Points, in no order, along strands that fork, close into loops and pass close to each other.
Points whose rows are less than 55.1 apart are linked; no others are. Some points are linked to none.
k_489: |  28 | -15 |  12 |  19 |  -5 |  -6 | -14 | -37 |  26 |   8 |   6 | -18 | -26 | -21 |   1 | -40 |   4 |   0 |  -5 |  -6 |
k_40: |  31 | -17 | -11 |  18 |  -9 |  -8 |   8 |  -8 |  -3 |  19 |   4 | -12 |   3 |  28 |   4 |   6 | -17 |  -7 | -19 |  -9 |
k_239: | -10 | -11 |  29 |  25 |  18 |   5 |  21 |  31 |  -9 |   4 |  -1 |   3 | -19 |   5 |   3 |  19 |   0 | -12 | -10 |  -8 |
k_369: |   6 |  -3 | -26 | -21 |  -8 | -19 | -11 | -40 | -19 |  -1 |  23 |  24 |   7 |  16 | -20 |   5 |  -8 |  15 |   7 |  15 |
k_692: |  12 |  -8 |  23 |  31 |  -1 |  12 |  -2 | -13 |  26 |   4 |  -2 |  -8 | -27 | -15 |  -6 | -30 |   9 |  -7 | -14 |  -4 |
k_7: | -21 |  31 | -13 | -27 | -23 | -18 | -24 |  -7 |  -2 |   8 | -13 |   7 |   4 | -23 | -14 |  -3 |  15 |   2 |  19 |  27 |
k_370: |  -4 |  15 |  12 | -13 |  -1 |   9 |  17 |  12 | -16 |  -2 | -14 |  35 |  11 |  15 | -11 |  -1 |  18 | -27 | -19 |  -1 |
k_137: |   6 | -15 | -18 | -21 | -30 |  -1 |   0 | -15 |  14 |  12 |  16 |   8 |  -3 |   3 |   1 | -23 |  17 |   0 |   5 |  23 |
k_727: | -22 |  12 |  15 |  -5 |   3 | -14 |   3 |  26 |   5 | -11 |  -6 | -27 |  11 | -32 |  -4 |   7 |  -2 |   5 |  15 |  -2 |
k_951: |  17 |  11 |   4 |   4 |  -5 |  24 |   4 |  19 |  16 |  11 |  -8 |  -7 |  10 |  11 |  21 |   1 | -15 | -30 |  -2 |  -3 |
k_550: |   9 |  -2 |   4 | -12 | -19 | -30 |   8 | -13 |   5 | -16 |  10 | -22 |   8 | -23 | -15 | -23 |  23 |   8 |   5 |  11 |
k_165: | -11 | -16 |  26 |  18 |   7 |  22 |  13 |  29 |   2 |  13 |  -2 |  -2 | -26 |  13 |  21 |  -2 |  -4 | -19 |  -1 |   8 |
k_584: |   7 | -11 |   0 |  -2 |  32 |  14 |  10 |  -1 | -15 | -12 |   1 |  13 |   0 |  10 |  -1 |  -8 |  10 |  -4 | -23 | -15 |
k_486: |  -9 | -12 | -14 | -12 | -15 |  -6 |  -7 |   3 |  11 |   9 |   4 |   7 |   2 |   4 |   7 |  -3 |   8 |  25 |  17 |  14 |
k_868: | -18 |  -3 |   5 |  11 |   0 |   8 |  17 |  18 |  -7 |  -4 | -19 |  35 |  -6 |  21 | -14 |   3 |   4 | -17 | -18 |   4 |
k_218: |   7 | -18 |  -7 |  24 | -13 | -22 |   5 |  -5 |  -7 |  14 |  26 | -22 |  12 |  23 |  -5 |  28 |  -6 |  28 |  17 |  -2 |
k_739: |  15 |  25 |  -4 | -18 |  12 |  28 | -10 |  -3 |  -7 |   1 | -24 |  15 |  17 |  -9 |   2 |  -7 |   6 | -28 |  -6 | -11 |
k_224: |  14 |  -8 |  26 |  25 |  -2 | -12 |  23 |  -2 |  -7 | -12 |   2 | -14 |  -3 |   9 | -18 |  -4 |   2 |  -4 | -10 | -12 |
k_303: | -25 |   9 |  12 |  -5 | -18 |  -6 |   3 |  43 |  15 |   3 | -17 |  -4 |   2 | -12 |   5 |   4 |   8 | -22 |   2 |  10 |
k_815: |  28 | -14 |  10 |  37 |   8 |  -3 |   8 |   3 |  -3 |  11 |   5 | -10 | -10 |  27 |  -7 |  23 | -20 |   6 | -10 | -22 |
k_981: |  17 |  -2 | -18 |  -6 | -20 |  21 |   4 |  33 |  27 |  17 |   3 | -12 |   0 |  12 |  19 | -13 |  -2 | -46 |  -2 |  18 |
k_881: |  22 |   8 | -18 |  -7 | -21 |  10 | -24 | -24 |  19 |  22 |  -6 |   7 |  -5 |  16 |   6 |  -2 | -18 |  13 |  16 |   8 |
k_88: |  15 | -22 | -15 |   9 | -36 | -31 |  13 | -24 |  -2 |  15 |  23 | -21 |  14 |  12 |  -5 |   2 |  -1 |  13 |   3 |   3 |
k_629: |  20 |  24 |   4 | -30 | -13 |  -3 |  18 |  -4 |  -2 | -17 |   3 | -23 |  18 |  -5 |   0 | -12 |  15 | -39 |  -4 |  -3 |
k_175: | -22 |   0 |  12 |  27 |  21 |   9 | -11 |  -8 |  -5 |  -9 |  -4 |  18 | -19 | -10 | -10 | -10 |  -4 |  34 |   4 |  -3 |
k_76: | -15 |  12 |  -3 |  -6 |  -9 | -15 |  -3 | -10 |  -9 |  -7 | -14 |  34 |   1 |   1 | -23 |   5 |  11 |   2 |  -2 |  15 |
k_214: | -14 |  24 |   2 | -15 |  12 |  33 |  -9 |  -3 |  -9 |  -4 | -31 |  39 |  17 | -19 |  11 |  -5 |   5 | -28 |  -9 |  -6 |
k_674: |  -4 |   0 | -27 | -25 |  11 |  -3 | -12 | -11 | -14 | -18 |  15 |  14 |   8 |  11 |  -6 |  19 |  -7 |  22 |   3 |  11 |
k_184: |  19 | -21 |  -2 |   1 |  22 |   0 |  -3 | -27 |   3 |  -7 |   4 | -13 | -16 |  -8 |   7 |  -9 |   2 |  14 | -20 | -23 |
k_61: |  10 | -29 |  -4 |  -2 | -35 | -23 |   6 | -21 |   4 |   6 |  18 | -15 |   2 |  -9 |  -8 | -24 |  15 |   3 |   0 |  13 |
k_424: |  14 |  -9 | -22 |   8 |  -3 |  25 | -22 | -23 |  16 |  22 |  -7 |  30 | -14 |  19 |   5 |  -7 | -15 |  13 |   9 |   2 |
k_366: |  -7 |  -1 |   7 |  31 |  24 |   7 |   4 | -12 | -11 | -10 |   7 |  10 |  -9 |  14 | -17 |  18 | -14 |  26 |   7 |  -8 |
k_536: |  27 | -10 |   0 |   9 |  28 |  11 |   8 | -21 | -15 |  -8 |  -5 |  11 |  10 |   5 | -15 |   8 |  -3 |   4 | -24 | -34 |
k_643: | -32 | -14 |  16 |  10 |  10 |  19 |   4 |  38 |  10 |  18 |  -5 |  11 | -21 |  -9 |  20 |  -6 |   6 | -16 |   3 |  15 |
k_58: |   9 | -21 |  11 |  25 |  21 |  -5 |  13 |  -1 | -10 |  -5 |  16 |  -3 | -19 |  18 |  -1 |  22 | -12 |  20 |  -2 | -13 |
k_147: |  -2 |  15 |  -9 |  -5 |  14 |  -3 |  -2 |   1 | -14 | -24 |   9 | -15 |  18 |   3 |   5 |  33 | -23 |  21 |  10 | -15 |
k_528: | -25 |  19 |  14 |  -1 |  12 |   8 |  -4 |  14 | -18 |  -9 | -34 |  24 |   9 | -18 |   1 |  11 |  -1 | -23 |  -7 |  -3 |
k_170: |  20 |  -2 |  19 |  37 |   9 |  32 |   1 |   1 |  25 |  18 |  -8 | -14 | -21 | -11 |   9 | -20 |   2 | -34 | -17 | -12 |
k_221: |  17 |  26 |  -3 | -12 |  15 |   5 | -12 | -19 | -15 | -18 |   3 |  -8 |  17 |  -1 |   3 |  11 | -11 |  11 |   7 | -17 |
k_377: | -24 |  -9 | -16 | -22 |   0 |   9 | -13 |  13 |   4 |   4 |   3 |  14 |   7 |   4 |  31 |   5 |  -8 |  22 |  16 |  11 |
k_244: | -16 |  36 |  -5 | -31 | -24 | -16 | -11 |   7 |   2 |  -3 | -16 | -14 |  15 | -25 |   2 |   5 |  15 | -24 |  12 |  16 |
k_129: |  20 |  23 | -21 | -11 |  -4 |  13 | -24 | -28 |  14 |  10 |  -2 |  -4 |   3 | -11 |  17 | -14 | -15 |   9 |  17 |   2 |
k_38: |   8 |  -8 | -14 |   2 |   3 |  10 | -17 | -18 |  -4 |   6 |   4 |  33 | -10 |  23 |  -6 |  -7 |   1 |  13 |  -5 |   0 |
k_541: | -20 |  -1 |  21 |   0 |  17 |  -7 |   3 |  20 |  12 |  -7 |   7 | -27 | -10 | -19 |   8 |  -2 |   1 |  17 |  21 |  -1 |
k_644: |  27 | -15 |   7 |   5 |  -7 | -15 |  31 |   7 |  -3 |   1 |  12 | -11 |   6 |  20 |  -6 |   1 |   5 | -18 | -19 |  -8 |
k_603: |  11 |  28 | -14 | -29 |   7 |   5 | -13 | -18 |   1 | -15 |   0 | -15 |  11 | -21 |  15 |  -6 |  -5 |  10 |  11 |  -5 |
k_834: | -31 |   4 | -15 | -13 |  10 |   5 |   0 |  23 | -11 |  -2 |   0 |  16 |  18 |  12 |  23 |  32 | -18 |  11 |   7 |   0 |
k_908: | -17 | -19 |  27 |  17 |  27 |  11 |  21 |   8 |  -9 |  -8 |  -2 |  19 | -15 |   0 |   3 |  -1 |  22 |  -7 | -21 | -16 |
k_128: | -21 |  11 | -17 | -16 |  20 | -10 |  -9 |   1 | -16 | -30 |  16 |  -6 |  20 |  -7 |  -9 |  19 | -12 |  32 |   8 |   3 |
k_262: |  17 |   5 |   2 | -24 | -14 | -17 |   5 |  -8 |  -2 | -16 |  19 | -34 |   6 | -12 |   0 | -22 |  15 | -14 | -10 |  -2 |
k_957: |  -1 | -25 |   7 |   4 |  13 |  -9 |  18 |  15 | -13 | -11 |  22 | -29 |  -8 |  10 |  -7 |  15 |  -7 |  12 |   6 | -10 |
k_338: | -24 | -13 |  -7 |  18 |   2 | -24 |   5 |  12 |  -1 |   1 |  22 | -20 |  13 |   5 |  -9 |  30 |  -4 |  43 |  17 |   1 |
k_839: | -14 |  27 | -24 | -38 | -16 | -14 | -23 | -35 |  -9 |  -3 |   1 |  24 |  -6 | -11 | -10 | -14 |  16 |   4 |  13 |  22 |
k_678: | -37 |  -5 |  -7 |  20 |  15 |  -7 |  -5 |  24 |  -7 |   2 |   8 |  -5 |   1 |  -7 |   2 |  29 | -17 |  36 |  19 |  10 |
k_949: |   7 |   0 | -18 |  -8 | -44 |   6 |  -8 |  19 |  29 |  18 |  10 | -18 |   3 |   7 |  17 | -16 |  11 | -28 |   7 |  27 |
k_92: | -30 |  17 |  10 | -10 |   1 | -12 |  -4 |  26 |   2 | -20 | -41 |  10 |  11 | -14 |  -3 |   4 |   7 | -27 |  -4 |  14 |
k_315: |  -5 |   7 | -10 |  -9 | -15 | -38 |   4 |  -5 | -15 | -14 |  11 | -20 |  26 |  -1 | -23 |  12 |   4 |  23 |  18 |   9 |
k_28: | -29 |   1 |   2 | -11 | -12 |   8 | -11 |  37 |  13 |   8 | -17 |  23 |  -7 |  -5 |  17 |   0 |   8 | -24 |   5 |  20 |
k_52: |  31 |  -6 |   7 |  10 |  12 |  36 |  -5 |   7 |  17 |  24 |  -8 | -17 |  -8 |  -1 |  30 | -14 | -16 | -26 | -10 | -11 |
k_562: | -16 |  -5 |  23 |  11 |  -2 | -13 |  18 |  13 |   1 |  -4 |  -3 |  -1 | -14 |  -8 | -18 | -16 |  13 |  10 |  -9 |  -1 |
k_684: |  28 | -18 |  11 |  25 |  32 |   4 |  -1 | -24 |  -5 |   3 |   6 | -18 |  -8 |  -5 |  -2 |   4 |  -1 |   9 | -28 | -38 |
k_632: |  10 |  26 |   3 | -27 | -12 | -10 |  12 |   7 | -18 | -11 | -10 |   9 |  16 |   1 | -11 |  -7 |  13 | -37 | -11 |   0 |
k_636: | -17 |  25 |  -7 | -27 | -16 | -14 |  -7 |  23 |   0 |  -4 | -10 | -14 |  19 | -15 |   5 |  15 |   3 |   1 |  22 |   2 |
k_679: |   7 | -15 |  10 |   2 |  11 |   4 |  13 |  14 |   9 |  -5 |   7 | -30 |  -7 |  -3 |  13 |  -9 |  -7 |   2 |   0 | -11 |
k_965: |  15 |   0 | -32 | -24 |  -4 |   2 | -11 | -45 | -13 |  10 |   7 |  32 |  -3 |  22 |  -5 |  -9 |   1 |  -1 |  -5 |  12 |
k_78: | -19 |  -7 |  23 |  14 |   4 |   3 |   0 | -10 |   7 |  -5 | -12 |  29 | -13 | -16 | -23 | -28 |  14 |  14 |  -7 |   5 |
k_422: |  10 |  -5 |  15 |  37 |  -1 |  23 |  12 |   1 |   7 |  13 | -12 |  14 | -21 |  11 |  -9 |   0 |  -1 |  -4 |   2 | -14 |
k_319: |  36 |  -6 |  -3 |  -4 |   2 |   0 | -19 | -44 |  16 |   7 |   6 | -19 | -13 | -16 |   6 | -27 |  -6 |   8 | -12 | -14 |
k_749: | -33 |   0 |  -7 |  14 |   2 |  -4 |  -1 |  36 | -15 |   8 |  -5 |   5 |  11 |   7 |   5 |  45 | -23 |  14 |  13 |  13 |

A fork is a point with three links, a tip a point with one. Leave the first point through the second and follow the links. Name the first fork or tip that comes.
k_88; k_218 -> k_61
k_815; k_40 -> k_58
k_184; k_319 -> k_949
k_692; k_489 -> k_739
k_957; k_679 -> k_839

A tip is a point with one link. Name the tips that can be reached along the links from each point below, in the order of the rows.
k_908 -> k_739, k_949
k_262 -> k_868
k_175 -> k_839

Name the points in between on the shortest way along the links from the first point to the second, in order.
k_692; k_28 -> k_489 > k_319 > k_184 > k_684 > k_536 > k_584 > k_908 > k_239 > k_165 > k_643
k_58; k_839 -> k_957 > k_679 > k_541 > k_727 > k_636 > k_244 > k_7
k_632; k_678 -> k_629 > k_262 > k_550 > k_61 > k_88 > k_218 > k_338
k_184; k_981 -> k_319 > k_489 > k_692 > k_170 > k_52 > k_951
k_377; k_868 -> k_486 > k_137 > k_61 > k_550 > k_262 > k_629 > k_632 > k_370
